Each row is a point on a tangle of strands that fork and nearly touch. The rows are in no order.
Points whose rows are less than 40 apart are linked; no others are. Some points are linked to none.
rik: [ 18   7   9  -2 -10   5   7   4 -10  10   5  -5 -19  -2  -6  -8  11 -10
  -7 -20   4   9   0  -7   2   1  -8   2   1  16 -20 -16 -21  -3  15  13
  -1  -7  -8 -25  -6  12   6 -10  -1 -10  -7  -3  -2  11   0  -2  13   1
   7  -4 -17   2   5   7  -6  -1  -9  -5  -8]
rovu: [-27   2   3  13   2 -11 -11   1  18 -16  -4 -19  24   8   7   5 -25  19
   1  13 -18  -6   2   1   6   1  11   1  -7 -12  14  14  19   7 -10  -4
   4  -5  -6  25  -9 -15  -4  21   1   8  13 -22   5   0  -2  18 -14  -1
  -2  12  18  14   0 -14   4  16  29  18  -3]
pev: [ 22  -8  18 -16  -7   1   2 -10 -11  -5   5  26 -13 -18   8  11  20 -10
  23  -6  15  -7  -4   6 -18   1  -1   2 -20  27 -29 -16  -1  12   5  -7
  -5  -8   9 -19  13  22  24 -35   9  -4   9   7 -29  11  30   4  22 -16
   5   2   2  -1  -8  -3   2  21 -25  -2   0]
Vav: [ -1   9  10  24  -3 -14   1   3   1  -9   6 -49   6  11   1  -1   0  13
 -18  -2 -12  -3   1 -10  11   1   2   5 -10   0   6 -13  -5   4  12   7
  -4 -10 -29  11 -14  -7  -1  13 -13   7   4 -44   1   8   1  20 -20   8
   4   6   2  22   6   4   7   3  43  18  -9]
dem: [ 12  -2 -20  -6  15  11   3   5  -8  18  -3  36 -10  -1  -5  -7   3  -7
 -14   7  11  15  -2  -2   1  12 -24  -1  26  -3   2  18  -8 -19   1 -15
   7  21  20  -9   1   8 -16  -5   4   3 -10  44   9 -13 -21 -20  11   0
  -6 -14 -18 -29   3  10   2 -14 -20 -27  12]
kol: [-35   5   3  13   3 -14 -13   1  20 -19  -6 -20  29   7   3   3 -27  21
   3  13 -22  -7   4  -4   4   3  20   2 -12 -13  13  12  23   9 -12  -3
   5 -12  -8  33  -7 -17  -4  22   4   8  12 -26   0   0   2  23 -18   0
  -5  16  23  19   3 -19   5  17  32  22  -7]
Tokom: [ -3  -3  34   2 -12 -15  -7  -6   7  -7  12 -58   2   2   3   1  -1   9
   4 -14 -15  -3  -2  -4  -3  -8  10  19 -28   3  -3 -32  -2  27  -2   0
  -2 -27 -25   4   2  -1  17  -1  -2   2  12 -40 -21  16  33  32  -4   1
  12  11   5  32   5  -9  -2  14  20  12 -10]
Gedev: [ 16   5  -3   1  -6  11  14   1  -8  23   6   0 -22   8 -10 -13  10  -8
 -16 -15  11  20   1  -8   3  -2 -21   2   6  15 -13 -17 -28 -17  25  10
   5   4  -7 -21  -9  12  -3  -6  -2  -7  -6   8   4  12  -7  -5  14   5
   2 -17 -31 -10   5   8  -4  -8 -11 -17  -2]
Kini: [-22 -13  18  -4  -7  -9 -18 -17  20 -36 -11   9  12 -35  16  21 -13  -1
  44  -5   0 -32   2   9 -18   2  44  10 -36  -6   3   6  34  49 -22 -11
  -9 -16   3  18  29  -9  23 -10  18 -11  16 -19 -29  -5  39  21   3 -20
  -4  39  50  27  -6 -34  -1  30  -5  29  -1]
Dobam: [  3  11 -13   8   8   0   8  12  -2  14   4 -18   3  18  -4  -3   1   6
 -25  19 -12   7   5  -7  18  -2  -6  -3  22 -12  16   5  -2 -21   0   1
   6   5  -5  12 -11 -10 -14  14 -18   6  -6  -6   7  -2 -19 -13 -15  15
  -5  -8 -16  -2   1  13  -2  -9  14 -10   3]
Suru: [-18 -12  10  -2  -2  -3 -14 -12  23 -29  -3  -2  15 -22  13   6 -12   2
  34  -4   2 -21  -1   7 -16  -1  32  10 -27  -5   8   0  20  37 -21  -2
 -12 -16  -1  19  24 -12  20 -13  22  -4  16 -15 -18  -4  26  13   2  -9
  -6  25  35  24   1 -28  -3  20   1  25  -1]
sog: [  8  -2   1 -11   1   9  10  -7 -13   6  -5  33 -17  -5  -3  -2   3 -12
  11 -10  14  -1  -3   5 -13   2   2  -6   9  14 -10   0   0   0   5   1
  -2   5  19 -21   8  19   4 -12   4  -4  -7  24   4  -1   5  -8  12  -8
   3  -5  -5 -11  -7   1   1   1 -24 -10   6]
vorit: [  8  -8   5  -6  -4  -4   8  -3  -7   0  -1  14  -9  -6   0   5   7  -8
  14 -12   6  -6  -5   4  -7   0   2  -3  -8  18 -13  -5  -3  10   0   1
  -1  -7   7 -14   6  17  12 -12   2  -5   0   9   0   6  11  -4  12 -10
   8   4   5  -2  -4   4   2   6 -14  -2  -1]
lubud: [ -3   0  30   9  -9 -14   0  -1   4  -7   9 -57   3   7   3   2   2  15
  -4 -11 -15  -7   0  -6   2  -3   4  15 -23   1  -3 -30  -5  23   1   0
  -5 -26 -27   2  -6   2  13   2 -10   2   9 -41 -15  13  25  30  -8   3
  12   9   5  28   6  -2  -2  11  25  12 -11]
Rapo: [ -1  14  -3  21  -1  -9   3   8  -2   6   5 -43  -2  16  -9  -3   5   6
 -22   5 -11   6   4  -9  15  -7  -1  -3   4   0  13  -6  -8 -13  13  12
   4   1 -21  14 -12 -10 -13  12 -14   4  -4 -34   8   9  -3   5 -21  14
   3  -7 -13  17   4  12   8  -3  36   6  -5]
Pasus: [ -4  -9  28  -7 -15 -12 -14 -11   7 -24  10 -23   9 -14   8   2  -1  -5
  24 -16  -2  -6  -4   9 -10  -7  19  15 -32   5  -5 -23   7  31 -12  -4
  -6 -19  -9   8  22  -1  25 -17  13  -5  18 -37 -26   9  37  27   8  -3
   5  17  21  24   2 -19  -6  21   7  15  -8]
nonel: [-12   2 -33   5  19   5   0  12   8   6 -17  20  23   4   5   3  -8   4
 -23  32  -4  -5  10  -2  19   5  -4 -18  21 -29  20  23   9 -18 -16  -2
   2  14  12  16  -3  -9 -19  26  -4   8 -14  31  23 -14 -38 -28 -13   2
 -11  -2  -2 -12   2   6   3 -16   4  -8   7]
Bufu: [ 12   2 -18  -5  12   5   7   9  -5  26   8  13 -10   9  -7 -15   2  -4
 -21   3   3  16   0  -4  11   8 -21   1  22  -5  -1  10 -12 -22   7  -7
  11  17   8  -5 -11   3 -14  -1  -6   0 -11  30  10  -6 -19 -15   6   7
  -8 -18 -25 -23  -1  13  -1 -15 -13 -25   7]
gog: [-15  -1 -25  -1  23  11  -6   5   6  -1 -15  30  25  -5  10   7  -5   7
  -4  30   4 -12   7   4   3   3  -1 -16  14 -27  13  25  12 -12 -19  -9
   2  21  16  19   4  -6 -19  21  -2   7  -7  39  22 -15 -32 -31  -9   3
  -7   2   8 -15  -5  -4   2 -13  -6  -4  11]
val: [  9  14  -4   6  -4  -3  14   6  -6  19   6 -27 -13  18 -12  -8  15   1
 -27   1  -9  16   7 -11  12  -7 -13  -2   6   3   3 -13 -14 -24  18   7
  11   5 -15  -1 -16  -4 -14   9 -18   3  -7 -19   5   7  -9  -6  -8  15
   0 -12 -24  -4   9  18   0 -13  15  -8  -7]
dutob: [ -2   9  -2  14  -2  -6   1   5  -3   3   6 -35  -2  13  -7   0   5   6
 -15   3  -8   4   3  -6  10  -5   2   0   1  -1  10  -4  -6  -7  11  11
  -2   1 -21   9 -14 -10 -11  10 -11   5  -3 -30   7   8  -2   7 -19  10
   3  -5  -8  17   3   9   8  -7  28  10  -3]
sosu: [ 11  -9  11 -14  -4  -1  -4  -8   0 -11   6  24   0 -17   9   9  10  -3
  35  -8  15  -8  -3  10 -16   2  13  -1 -21  17 -13 -10   7  18  -4  -7
  -4 -15   8  -1  17  11  27 -25  14  -4  14   5 -24   4  32   1  18 -21
   4   6  11   0  -6 -13   4  12 -15   8   6]
Kovo: [  9   4 -16  -7  10   6   5   6  -4  22   7   7  -7  10  -9 -15   2  -3
 -20   3   0  13   0  -3  12   4 -16   0  21  -7   1   8 -10 -21   7  -3
  11  11   4  -2 -10   0 -16   4  -7   0 -11  21   7  -8 -18 -11   2  10
  -7 -18 -22 -18  -1  15  -1 -17  -9 -19   4]
zepi: [-13  -1  -4   7  -2   1 -12   5   6  -8  -3 -15  15   6   0   6 -14   9
  -6  16  -6  -1   3   4  11  -3   5  -1   6 -14  11  14  12  -3  -6   1
   0   4  -4  11 -10 -13 -12  15  -7   6   0 -11   9  -4  -9   6 -12   4
  -2   0   3   7  -8   0   7  -2  18   8   4]
Zorap: [ 13  -7  17 -16  -5   0  -4 -10  -4  -9   8  26  -4 -19   9   8  15  -5
  34  -8  17  -8  -3   9 -16   0   6   3 -24  22 -20 -13   3  17  -1  -7
  -7 -12   8  -7  18  16  28 -31  15  -4  11   3 -31   8  34   6  19 -22
   4   4   6   1  -8 -10   3  17 -23   5   6]
bizal: [ 25   4   4  -2  -5  15  15   2 -11  22   5   4 -26   4  -6 -14  10 -13
 -13 -17  12  19   2 -10   1  -1 -25   4   6  20 -16 -19 -28 -15  27   9
   1   5  -2 -28  -7  16   6 -14   1  -9  -5  14   2  13  -3  -8  21   4
   4 -18 -29  -6   3   6  -8  -3 -16 -19   1]
gok: [  6   9  -9   5   1  -1   6   7  -4  12   7 -20  -6  16  -5  -5   5   2
 -18   9 -10   7   4  -3  15  -5  -8   1  12  -5   8   3  -5 -17   7   3
   6   7  -9   7 -14  -9 -13   8 -15   6  -5 -11   6   4 -12  -8 -11  13
  -1  -9 -15  -2   1  13  -2 -12  11  -4  -2]
Pesa: [ -4   8 -29  13  14   0   6  14   5  11  -8   0  16  11   2  -1  -5   8
 -29  30 -11   6   7 -12  26   7  -3 -13  28 -26  25  17   3 -25 -11   2
  -1   8   1  13 -10 -13 -14  27 -13   7 -13  16  18 -12 -38 -22 -17   6
 -10  -8 -10  -8   6   8   0 -14  12 -10   6]
kapul: [  2  -2   0  -3  -1   5   2   0  -7   3   0  15 -11   0  -3  -8   0 -11
   4  -6   8  -2  -5   6  -4  -2  -5  -1   9   7  -6   4  -1  -5   5   0
   4   5   7 -12  -2   3  -4   0  -3  -3  -7  11   8  -2  -7  -8   3  -2
   2  -2  -5 -11  -3   7  -2  -8 -14  -4  -2]
Libu: [ 19  11   8   1 -13   6  11   2  -9  14   8 -13 -15   4  -9 -11  13  -7
 -14 -19   5  14   1 -10   2   0 -12   5   2  14 -18 -20 -24  -9  21  13
   1  -5 -11 -22 -13   8   3  -4  -6  -7  -3 -12  -2  12  -3   0   9   9
   6 -10 -25   0   8   9  -6  -6  -3  -6 -11]
duvel: [ -2   5  10  15  -8 -12   0   2   3 -11   2 -38   1  10   1   2   1  16
 -10  -2 -12  -5  -1  -5  10   1   3   5 -11  -1   6 -11  -2   8   8   5
  -7 -11 -25   5 -16  -5   2   9 -12   4   3 -37  -2   7   3  19 -18   2
   3   5   6  17   5   1   6   1  33  18  -5]
rupug: [-10  -3   1   3  -4  -2  -9   2   6  -8  -2 -15   5   7  -2   3  -9   6
  -1   6  -4  -4  -1   5   5  -4   3   0   1  -8   7   9   6   2  -1   5
  -3  -1  -6   4 -10  -8  -6   9  -6   2   1 -13   6   1  -2   7 -10   2
  -1  -3   6   5  -7   2   6  -4  14  14   2]
nira: [  6  12  -2  15   2  -9  11   7  -6  15   7 -39  -7  17 -11  -5  10   5
 -26   4 -13  13   5 -12  15 -11 -12  -2   5   2  12 -11 -13 -22  14   9
   7   5 -18   7 -13  -8 -14   9 -16   3  -5 -28   8  10  -5  -2 -15  17
   4 -12 -20   7  10  18   3  -5  29  -4  -9]
pitub: [ -9  -7  25  -7 -11 -11 -16  -9   8 -27  10 -15  10 -20  11   5  -1  -6
  30 -18  -1  -9  -6  10 -14  -2  24  14 -31   4  -2 -17  12  35 -11  -4
 -11 -19  -5  12  28  -3  28 -19  17  -7  18 -35 -29   5  39  24   7  -6
   1  21  31  24   0 -22  -5  24   5  19  -6]
Pidi: [ -8   7 -32   9  14   2   3  12   6   9 -13   9  19   8   3   1  -9   5
 -27  31 -10   1   9  -6  23   7  -4 -16  24 -26  21  20   5 -22 -14  -1
   2  14   7  13  -6 -11 -19  27  -8   8 -13  22  19 -13 -38 -25 -15   1
 -10  -5  -7 -10   4   7   0 -15   7  -8   6]
Rabo: [ -4  -9  31  -6 -16 -14 -12  -9   7 -19  11 -40   5  -4   6   3  -4   3
  16 -14  -9  -3  -4   3  -5 -10  14  17 -31   6  -7 -28   2  28 -10  -2
  -7 -22 -16   3  12  -3  21 -10   5   0  16 -37 -24  12  33  31   4  -1
   9  15  14  26   5 -14  -2  18  12  15  -9]
kivis: [ -6  -5  -6   0   7   3  -6   2  -4  -2  -5  21  11  -6   5   9  -5   1
  11   8   4  -2  -5   8  -8   0  -5  -7  10 -12   2  21  11  -4 -10  -7
  -2  16  13   3   5  -5  -4   5   2  -2   3  17  11 -11 -12  -8  -1   0
  -3  -1  11 -12  -9   3  -5  -7 -11  -1   5]
zimal: [-39   9   2  13  -1 -19 -14  -3  27 -26  -9 -25  27  -1   8   2 -27  21
  10  11 -26 -18   2  -7  -8   0  30   5 -21 -12   9   2  30  18 -22  -4
   3 -20 -11  42   0 -20  -2  18   7  11  17 -34  -7  -1   5  25 -22  -2
  -5  31  34  25   7 -21  -3  18  34  29 -17]
deda: [ 12  -1 -17  -9  11  19   5  -2 -12  12  -7  56 -14  -4  -2   3   3  -7
   0   9  19  10  -2   4 -12  11 -20  -2  25  -3   0  18  -3 -12  -4 -10
   0  22  29 -14  12  12  -6 -13  11   2  -6  50   4 -13 -17 -21  13  -5
  -5 -12 -10 -34   0   0   0  -8 -33 -26  16]
Tura: [  8 -10  11 -11  -4  -6  -4  -4  -1  -9   3  10   4 -12   3   5  10  -5
  28 -11  10  -6  -3   5 -11  -2   9  -2 -19  15 -12 -15   2  17  -4  -4
  -2 -18   2  -3  14  11  20 -20  11  -4  13   2 -16   2  27   5  16 -14
   5   5  10   3  -4  -6   5   9  -9   8   0]
vanom: [  7   7 -12  -3   4   3   9   5  -4  24  10  -3 -15  15 -11 -16   5  -6
 -19   0   1  16   4  -3   9   1 -18   0  13  -2  -4  -1 -14 -20  15   3
  11   8  -5  -2 -13   1 -15   2 -10   2 -10   8   6   1 -11  -9   0   9
  -7 -20 -27 -17   2  14  -1 -15  -5 -18   1]
Vig: [ 10   8  -8  -2  -3   6   9   2  -6  22   8  -5 -16  13 -11 -15   8  -6
 -17  -9   3  16   2  -5   5  -3 -16   0   7   6 -10 -11 -19 -18  21   9
   8   6  -8 -10 -12   2 -10  -2  -7  -1  -8   3   4   6 -10  -6   2   8
  -2 -17 -28 -12   4  11  -2 -13  -4 -11  -3]
tel: [-39   8   3  11   1 -18 -13   0  25 -22  -7 -22  30   6   4   1 -26  21
   5  11 -26 -12   4  -5  -1   2  27   1 -15 -12  11   7  27  11 -15  -4
   5 -19  -9  35  -4 -19  -3  21   5   9  13 -30  -3  -1   4  24 -19  -1
  -6  22  28  24   7 -21   3  18  35  28 -13]
suf: [-11 -12   3  -3  -1  -2  -3   1   3  -8  -5   5   8   3   2   2  -8  -1
  13  -3   2  -8  -4   7  -5  -5   2  -4  -3  -3   4  10   6   5  -6   2
  -3  -2   6  -1   0  -1   1   1   0  -2   5   2   8  -4   5   5  -1  -2
  -1   0  11  -3 -10   3   0  -3   0   7   2]
Tuti: [-10 -11   3  -3  -5  -5  -4   0   6  -8  -3  -5   3   4   1   2  -7   0
   9  -3  -2  -7  -4   7  -3  -5   3  -3  -6  -2   3   4   4   7  -4   5
  -2  -5   0  -1  -4  -3   1   4  -3  -2   3  -5   6  -2   3  10  -3  -2
  -1  -1  11   0  -7   3   1  -4   6  11   0]
Pel: [  5  -5   4  -4  -3   0   6  -2  -7   0  -1  14 -13  -4  -2  -2   4 -11
   9 -11   7  -4  -5   6  -5  -1  -1  -3   2  13  -9  -1  -5   3   3   2
   0  -3   8 -17   3  13   4  -7   0  -4  -4   8   7   2   1  -7   9  -7
   7   2   0  -7  -4   6  -3  -1 -14  -2  -1]
ruta: [ 20  -1   5 -18  -2  11  13  -9 -13   9  -3  30 -25  -8  -6   2  11 -17
   5 -14  16   3  -1   2  -9   0  -9  -3   0  24 -13  -8 -12  -2  14   6
  -4   5  19 -30   5  24  11 -24  12  -5 -13  27  -5   8  11 -11  26  -4
   9 -10  -8  -8  -5   5   2  10 -33 -19   9]
zam: [  0   3  20  10  -9 -12   1   2   0  -8   4 -47   1   8   1   1   3  13
 -11 -11 -10  -5  -2  -8   5   0   1   9 -14   0  -2 -22  -7  15   7   4
  -8 -20 -25  -1 -12   0   7   7 -12   0   5 -40  -8   8  13  24 -13   4
   7   6   5  22   6   2   0   3  28  14  -9]
gami: [  5  -7   6  -1  -9  -5   2   2  -5  -2   5  -8  -7   0  -3   1   7  -2
   5 -17  -1  -2  -6   2   4   0  -3   0  -7  11  -9  -5 -14   6   1   8
  -5 -11  -8 -13  -3   8   7  -4  -2  -5   0  -7   3   7   7   5   4  -5
   8   0   1   2   1   8  -2  -1  -4   4  -6]
Ratig: [ 14   0   3 -15  -2   9  11  -8 -13   6  -4  31 -21  -8  -5   1   9 -15
   8 -12  15   2  -1   3 -11   0   0  -5   2  21 -13  -5  -6   3   9   4
  -2   3  19 -28   7  22   9 -21   8  -5  -8  23  -3   4  10  -9  20  -7
   6  -7  -6  -7  -8   2   4   9 -29 -14   7]
Namin: [ 11  -2   9  -1  -9  -2   6   3  -7   2   4  -3 -11  -2  -4  -2   8  -7
   2 -19   0   0  -5   1   4   1  -5   2  -4  17 -16  -9 -16   5   5   9
  -4  -8  -5 -19  -5  11   8  -6  -1  -8  -3  -3   1   8   3  -1  10  -6
  10   1  -6   1   3   9  -5   0  -8   1  -7]
fefe: [ 11  -2 -18  -7  13  14   3   0 -12  16  -5  46 -13  -4  -6  -2   3  -7
  -6   8  14  10  -3   2  -6  10 -23  -1  26  -2   2  18  -4 -16  -1 -13
   3  22  25 -10   8   8 -11  -8  10   3  -8  46   7 -13 -20 -19  11  -1
  -5 -13 -15 -30   2   5   3 -10 -25 -25  14]
dep: [ 13  12  -2   4  -8  -1  13   2  -7  19   6 -22 -13  13 -12  -9  14  -2
 -24  -8  -4  17   4 -12   6  -6 -14  -1   2   7  -6 -17 -20 -20  21  10
   7   3 -14  -8 -16  -1  -9   4 -17   0  -4 -19   3   9  -7  -2  -2  15
   2 -11 -26  -5   9  16   0 -15   9  -7 -10]
ruki: [ 31   3   8  -9  -7  15  15   1 -13  19   2  16 -32  -3  -4  -7  10 -15
  -9 -18  13  15   1  -9  -2   0 -25   3   4  23 -14 -18 -25 -15  28   7
  -3   5   6 -35  -4  20   9 -19   8  -7  -9  22  -2  12   2 -10  28   2
   6 -15 -21  -6   3   2  -7   2 -25 -22   5]
koz: [-14   0 -31   3  20   6  -5   8   7   2 -17  23  25   0   7   5  -6   4
 -13  33  -2  -8   9   3  13   4  -3 -16  17 -26  17  23  10 -15 -18  -4
   4  20  13  18   1  -8 -21  23  -3   9  -9  33  24 -16 -34 -27 -11   2
  -9  -1   5 -14  -3   3   1 -14  -1  -6   8]
vilak: [ 16  -3  -1 -14   1  18  13  -8 -14  15  -3  38 -29  -2  -5  -6   4 -18
  -2  -9  18   4   0   2  -6   1 -16   0  11  16  -5  -3 -12 -13  13  -1
  -3  12  22 -28   6  20   3 -18   9   0 -11  32   1   0  -1 -17  20  -2
   2 -12 -15 -19  -2   3  -2   2 -34 -24  13]
vuka: [ 26   0   7 -15  -7  14  15  -5 -13  13  -1  27 -31  -8  -5   0  11 -18
  -4 -17  14   9   1  -2  -5   1 -17  -1   3  26 -11 -12 -20 -10  21   6
  -4   8  16 -33   2  23  11 -23  10  -5 -13  27  -5   8   8 -12  29  -2
   9 -11 -13  -8  -1   3  -2   9 -33 -21   7]
tuk: [  5   4 -22  -6  10   6  -1  11   1  12   0   4   6   4  -3  -3   3   0
 -19  17  -5   8   3  -4  14   5  -6  -6  25 -15   8  13   0 -19  -2  -5
   6  15   5   3  -6  -8 -16  12  -7   1 -13  22   8 -15 -25 -15  -5   7
  -8 -12 -12 -15  -1  11  -1 -17  -2 -15   4]
dokap: [ 16  13   4   4 -11   5  12   1  -8  19   8 -19 -13  11 -12 -11  15  -5
 -21 -15   3  20   5 -13   3  -3 -15   2   2  12 -16 -23 -24 -17  23  11
   5  -2 -13 -16 -17   5  -4   0 -10  -4  -3 -16   0  12  -3   2   5  12
   4 -15 -30  -4  11  12  -3 -11   3  -9 -12]
bipi: [ -3  -9   4  -1  -7  -4  -1   0  -1  -4   1  -7  -4   3  -3   0   2  -2
   6 -11  -3  -5  -5   3   3  -4  -2   0  -6   6  -2   1  -7   6   0   9
  -4  -5  -5  -8  -5   4   3   0  -1  -4  -1  -8   5   5   4   6   0  -4
   5  -2   4   2  -1   9  -2  -4   1   7  -3]
Suz: [ -2   1 -15  -4  12  10  -4   2  -4   3  -6  36   5  -8   1   7   2  -3
   7  11  11   2  -1   5 -12   4  -4  -8  22 -14   1  21   8  -9  -7  -9
   4  21  17   1   9  -4 -10   5   5  -2  -8  36   9 -17 -18 -18   0  -2
  -4  -7   2 -22  -5  -2   2 -12 -18 -10   7]
ganib: [-39   6   1  12  -4 -19 -18  -9  27 -25  -8 -20  28  -7  14   4 -27  22
  18   7 -22 -23   0  -3 -12   0  33   8 -26 -10   5   3  32  26 -28  -4
  -3 -19 -12  40   6 -22   1   9  12  10  22 -33  -7  -1   7  24 -21  -2
  -9  35  36  28   5 -24  -6  21  24  32 -17]
teli: [-11 -26   2  -3  -1  10 -13 -17  15 -29 -13  47  26 -25  13  18 -16   7
  41   6   5 -28   1  18 -20   3  34   0 -25  -8  12  22  33  28 -30 -10
  -7  -5  24  16  30 -10  14  -4  27   4  19  10 -23 -15  15   5   0 -18
  -7  29  39   8   2 -28  -4  14 -24  17   6]
kisev: [  3  -3  -1  -5   3   8   5  -5 -11   3  -4  34  -8  -2  -3  -2   0  -9
  11  -5  15   0  -4   8 -14   3   2  -6  11   6  -7   9   6  -2  -1  -3
   1   8  20 -15  10  10   1  -7   3  -4  -5  22   7  -5  -2  -7   6  -7
   1  -2  -1 -17  -8   2  -1  -2 -23 -10   5]
bet: [  2  -1  -8  -4   6  13   4  -4 -10   5  -4  44  -7  -4   0   3   0  -5
  14   1  15   4  -6   9 -16   5   0  -9  18  -3  -4  18   8  -5  -3  -6
  -2  15  24  -9  14   6  -2  -6   3  -6  -7  34   6 -13  -7 -10   5  -7
  -3  -6   1 -20  -9  -2   0  -5 -28 -12   9]
Bogaf: [-12  -3 -17   0  17   8 -10   6   1  -2 -12  25  19  -8   9  11  -3   4
   3  25   6  -5   3   4   0   1  -3 -11  12 -21   9  25  10  -8 -15  -8
   3  22  13  13   6  -7 -14  16   2   3  -3  32  17 -15 -23 -24  -5   1
  -7   0  11 -16  -6  -4   0  -9  -8  -3   9]
ruz: [-20 -12  14  -5  -3  -3 -16 -16  20 -34  -6   6  14 -30  13  14 -12   0
  40  -7   1 -26   2   8 -16   1  38  12 -31  -6   8   3  29  43 -20  -7
 -13 -16   2  18  27 -13  21 -13  19  -9  13 -15 -25  -4  33  15   2 -15
  -3  33  42  26  -2 -32  -2  26  -5  25   0]
Dufep: [-18   1   2  13  -1  -4 -13   2  10 -14  -8 -16  20   8   5   7 -21  15
  -4  18 -12  -4   4   3  11   0   9   0   2 -13  13  16  17   1  -8  -4
   3   1  -5  17 -10 -14  -8  21  -4   7   9 -17   8  -4  -8  11 -13   3
  -3  10  11  11  -2 -10   6   8  24  16   2]
fezud: [ -7 -10  16  -4  -5  -8 -12 -10  14 -27   3  -7  10 -19  11   5  -3  -1
  33  -9   2 -13  -2   8 -15  -2  24  13 -27   1   3 -10  12  33 -16  -3
 -11 -15  -3  16  24  -6  24 -16  19  -5  19 -22 -21   1  30  15   6  -7
  -1  23  31  19   2 -25  -3  19   2  20  -2]
bir: [ -7  -5  35  -2 -13 -14 -11  -9  11 -15  12 -51   4  -2   4   0  -5   5
  11 -15 -11  -2  -4   1  -5 -12  14  17 -31   4  -5 -30   0  30  -8  -1
  -4 -25 -22   5   8  -4  18  -3   3   2  13 -42 -24  15  35  34  -3   1
   9  14  12  31   5 -16  -1  18  19  14 -11]
fopi: [ -8  -9   0   1   4   1  -3   2  -2  -7  -3  15  11  -2   3   6  -7   0
  12   2   3  -3  -6   9  -9  -2  -2  -6   3  -7   2  19   9  -1  -8  -2
  -2   8  11   2   3  -2  -2   5   2  -3   3  10   9  -7  -5  -1  -1  -2
  -1  -1  10 -10 -10   3  -2  -4  -7   1   4]
zok: [  5   1  -4  -4  -1   5  -1   1  -5   9   4   6 -12   4  -4 -12   2 -10
  -6  -3   3   3  -3   4   2  -2  -7   1  11   3  -3   3  -5 -12   8   3
   6   9   0  -8  -5  -2  -9   1  -5   0  -9   9   8  -3 -12  -8   0   3
  -2  -7 -12 -13   0   9  -2 -14 -12  -7  -2]
Duro: [ -6  -2 -12  -2  12   7  -7   4  -4  -2  -7  25  12  -7   5   8  -2   1
   6  15   6   0  -2   7  -5   1  -5  -8  15 -15   2  24  10 -10  -9 -11
   1  21  12   6   6  -7 -11  11   1  -1  -4  25  13 -15 -18 -16  -1  -1
  -4  -2   8 -16  -7  -2  -2 -10 -11  -4   5]
reto: [  9 -11   6  -8  -2  -6   0  -3  -3  -5   1  11   0  -8   3   5   8  -5
  22 -12   8  -7  -4   6 -10  -2   6  -4 -15  15 -12  -9  -1  15  -3  -3
   0 -14   5  -6  10  15  16 -17   7  -6   8   7  -6   3  21   2  14 -12
   7   5   8   1  -6   0   3   6 -10   4   0]
zos: [ 14  -1 -22  -4  15   8   6  10  -7  23   2  25  -9   3  -6 -12   3  -5
 -18   6   5  15  -1  -4   9  11 -25   0  25  -4   1  15 -11 -21   4 -12
   9  21  15  -8  -8   6 -17  -1  -1   2 -10  38  10 -10 -21 -18  10   4
  -7 -16 -22 -28   2  13   2 -15 -15 -28  13]
guvif: [ -1   1 -16  -5  12  14   0  -1  -8   5  -5  47  -2  -6   0   5   3  -4
   9   9  16   6  -3   5 -12   9  -7  -9  23 -11  -1  22   6  -8  -7  -9
   2  21  22  -3  13   1  -9  -2   8  -1  -7  45   8 -16 -14 -17   4  -4
  -5 -10  -3 -26  -5  -2   2 -11 -25 -16  11]
pif: [  5   4  -8  -1  -1   3   2   3  -2  11   6  -6  -7  10  -5  -7   2  -2
 -12   5  -3   4   0   3   9  -3  -8   3  14  -3   2   5  -3 -15   6   2
   5  10  -5   1 -12  -6 -13   5 -10   3  -8   1   5  -1 -17 -10  -7   8
  -2  -6 -12  -8   0  10  -4 -15  -2  -6  -2]
sor: [  2  13 -22  10  13   0  11  14  -1  14  -1 -10   9  16  -4  -5  -1   7
 -31  24 -13  10   5 -11  24   4  -7  -8  27 -23  19  10  -3 -25  -3   1
   6   4   0   9 -12 -10 -14  20 -19   5 -11   6  12  -9 -28 -17 -16  12
 -10 -11 -16  -8   3  12  -1 -13  16 -14   6]
logap: [ -3   2   4   8  -8  -7  -1   3   1  -6   3 -29  -2  11  -1   2   1   9
  -9   0  -7  -1   0  -2   8  -3   3   1  -4  -2   5  -3  -3   4   7   9
  -7  -6 -21   3 -16  -6  -4   9 -10   3   2 -27   3   5   0  13 -16   3
   3  -2   3  13   3   3   7  -5  25  17  -3]
mezi: [  2  12   6  22  -6 -10   2   2  -3  -2   5 -52   1  12  -4  -6   7   7
 -25  -6  -9   4   0 -13  13  -3  -2   1  -6   3   3 -16 -11  -5  16  12
  -2  -9 -28   5 -16  -6  -5   8 -17   3  -2 -46   3   9   2  15 -21  15
   4  -2 -10  24   8  13   8   0  45  14 -12]

A fork is a point with three links. Follow the links from the first point to the second and name the forks in between, in order.
Dufep, bipi | Tuti
kivis, nonel | Duro
zepi, Suz | Tuti, Duro
Vav, lubud | duvel

Follow the links from the first point to the second, and from the first to the third. Name the last point that the two ways share.
koz, kisev, Tuti | Duro
suf, kisev, nonel | Duro
mezi, lubud, Rapo | duvel
Dufep, fopi, gami | Tuti
nira, mezi, Tokom | duvel

Name the points in between on the shortest way along the links from the first point to the second, in order.
bipi, Dufep | Tuti, rupug, zepi
pif, sor | gok, Dobam
Bogaf, sog | Duro, Suz, guvif, bet, kisev
dem, Gedev | zos, Bufu, Kovo, vanom, Vig
fopi, rik | suf, Tuti, bipi, gami, Namin
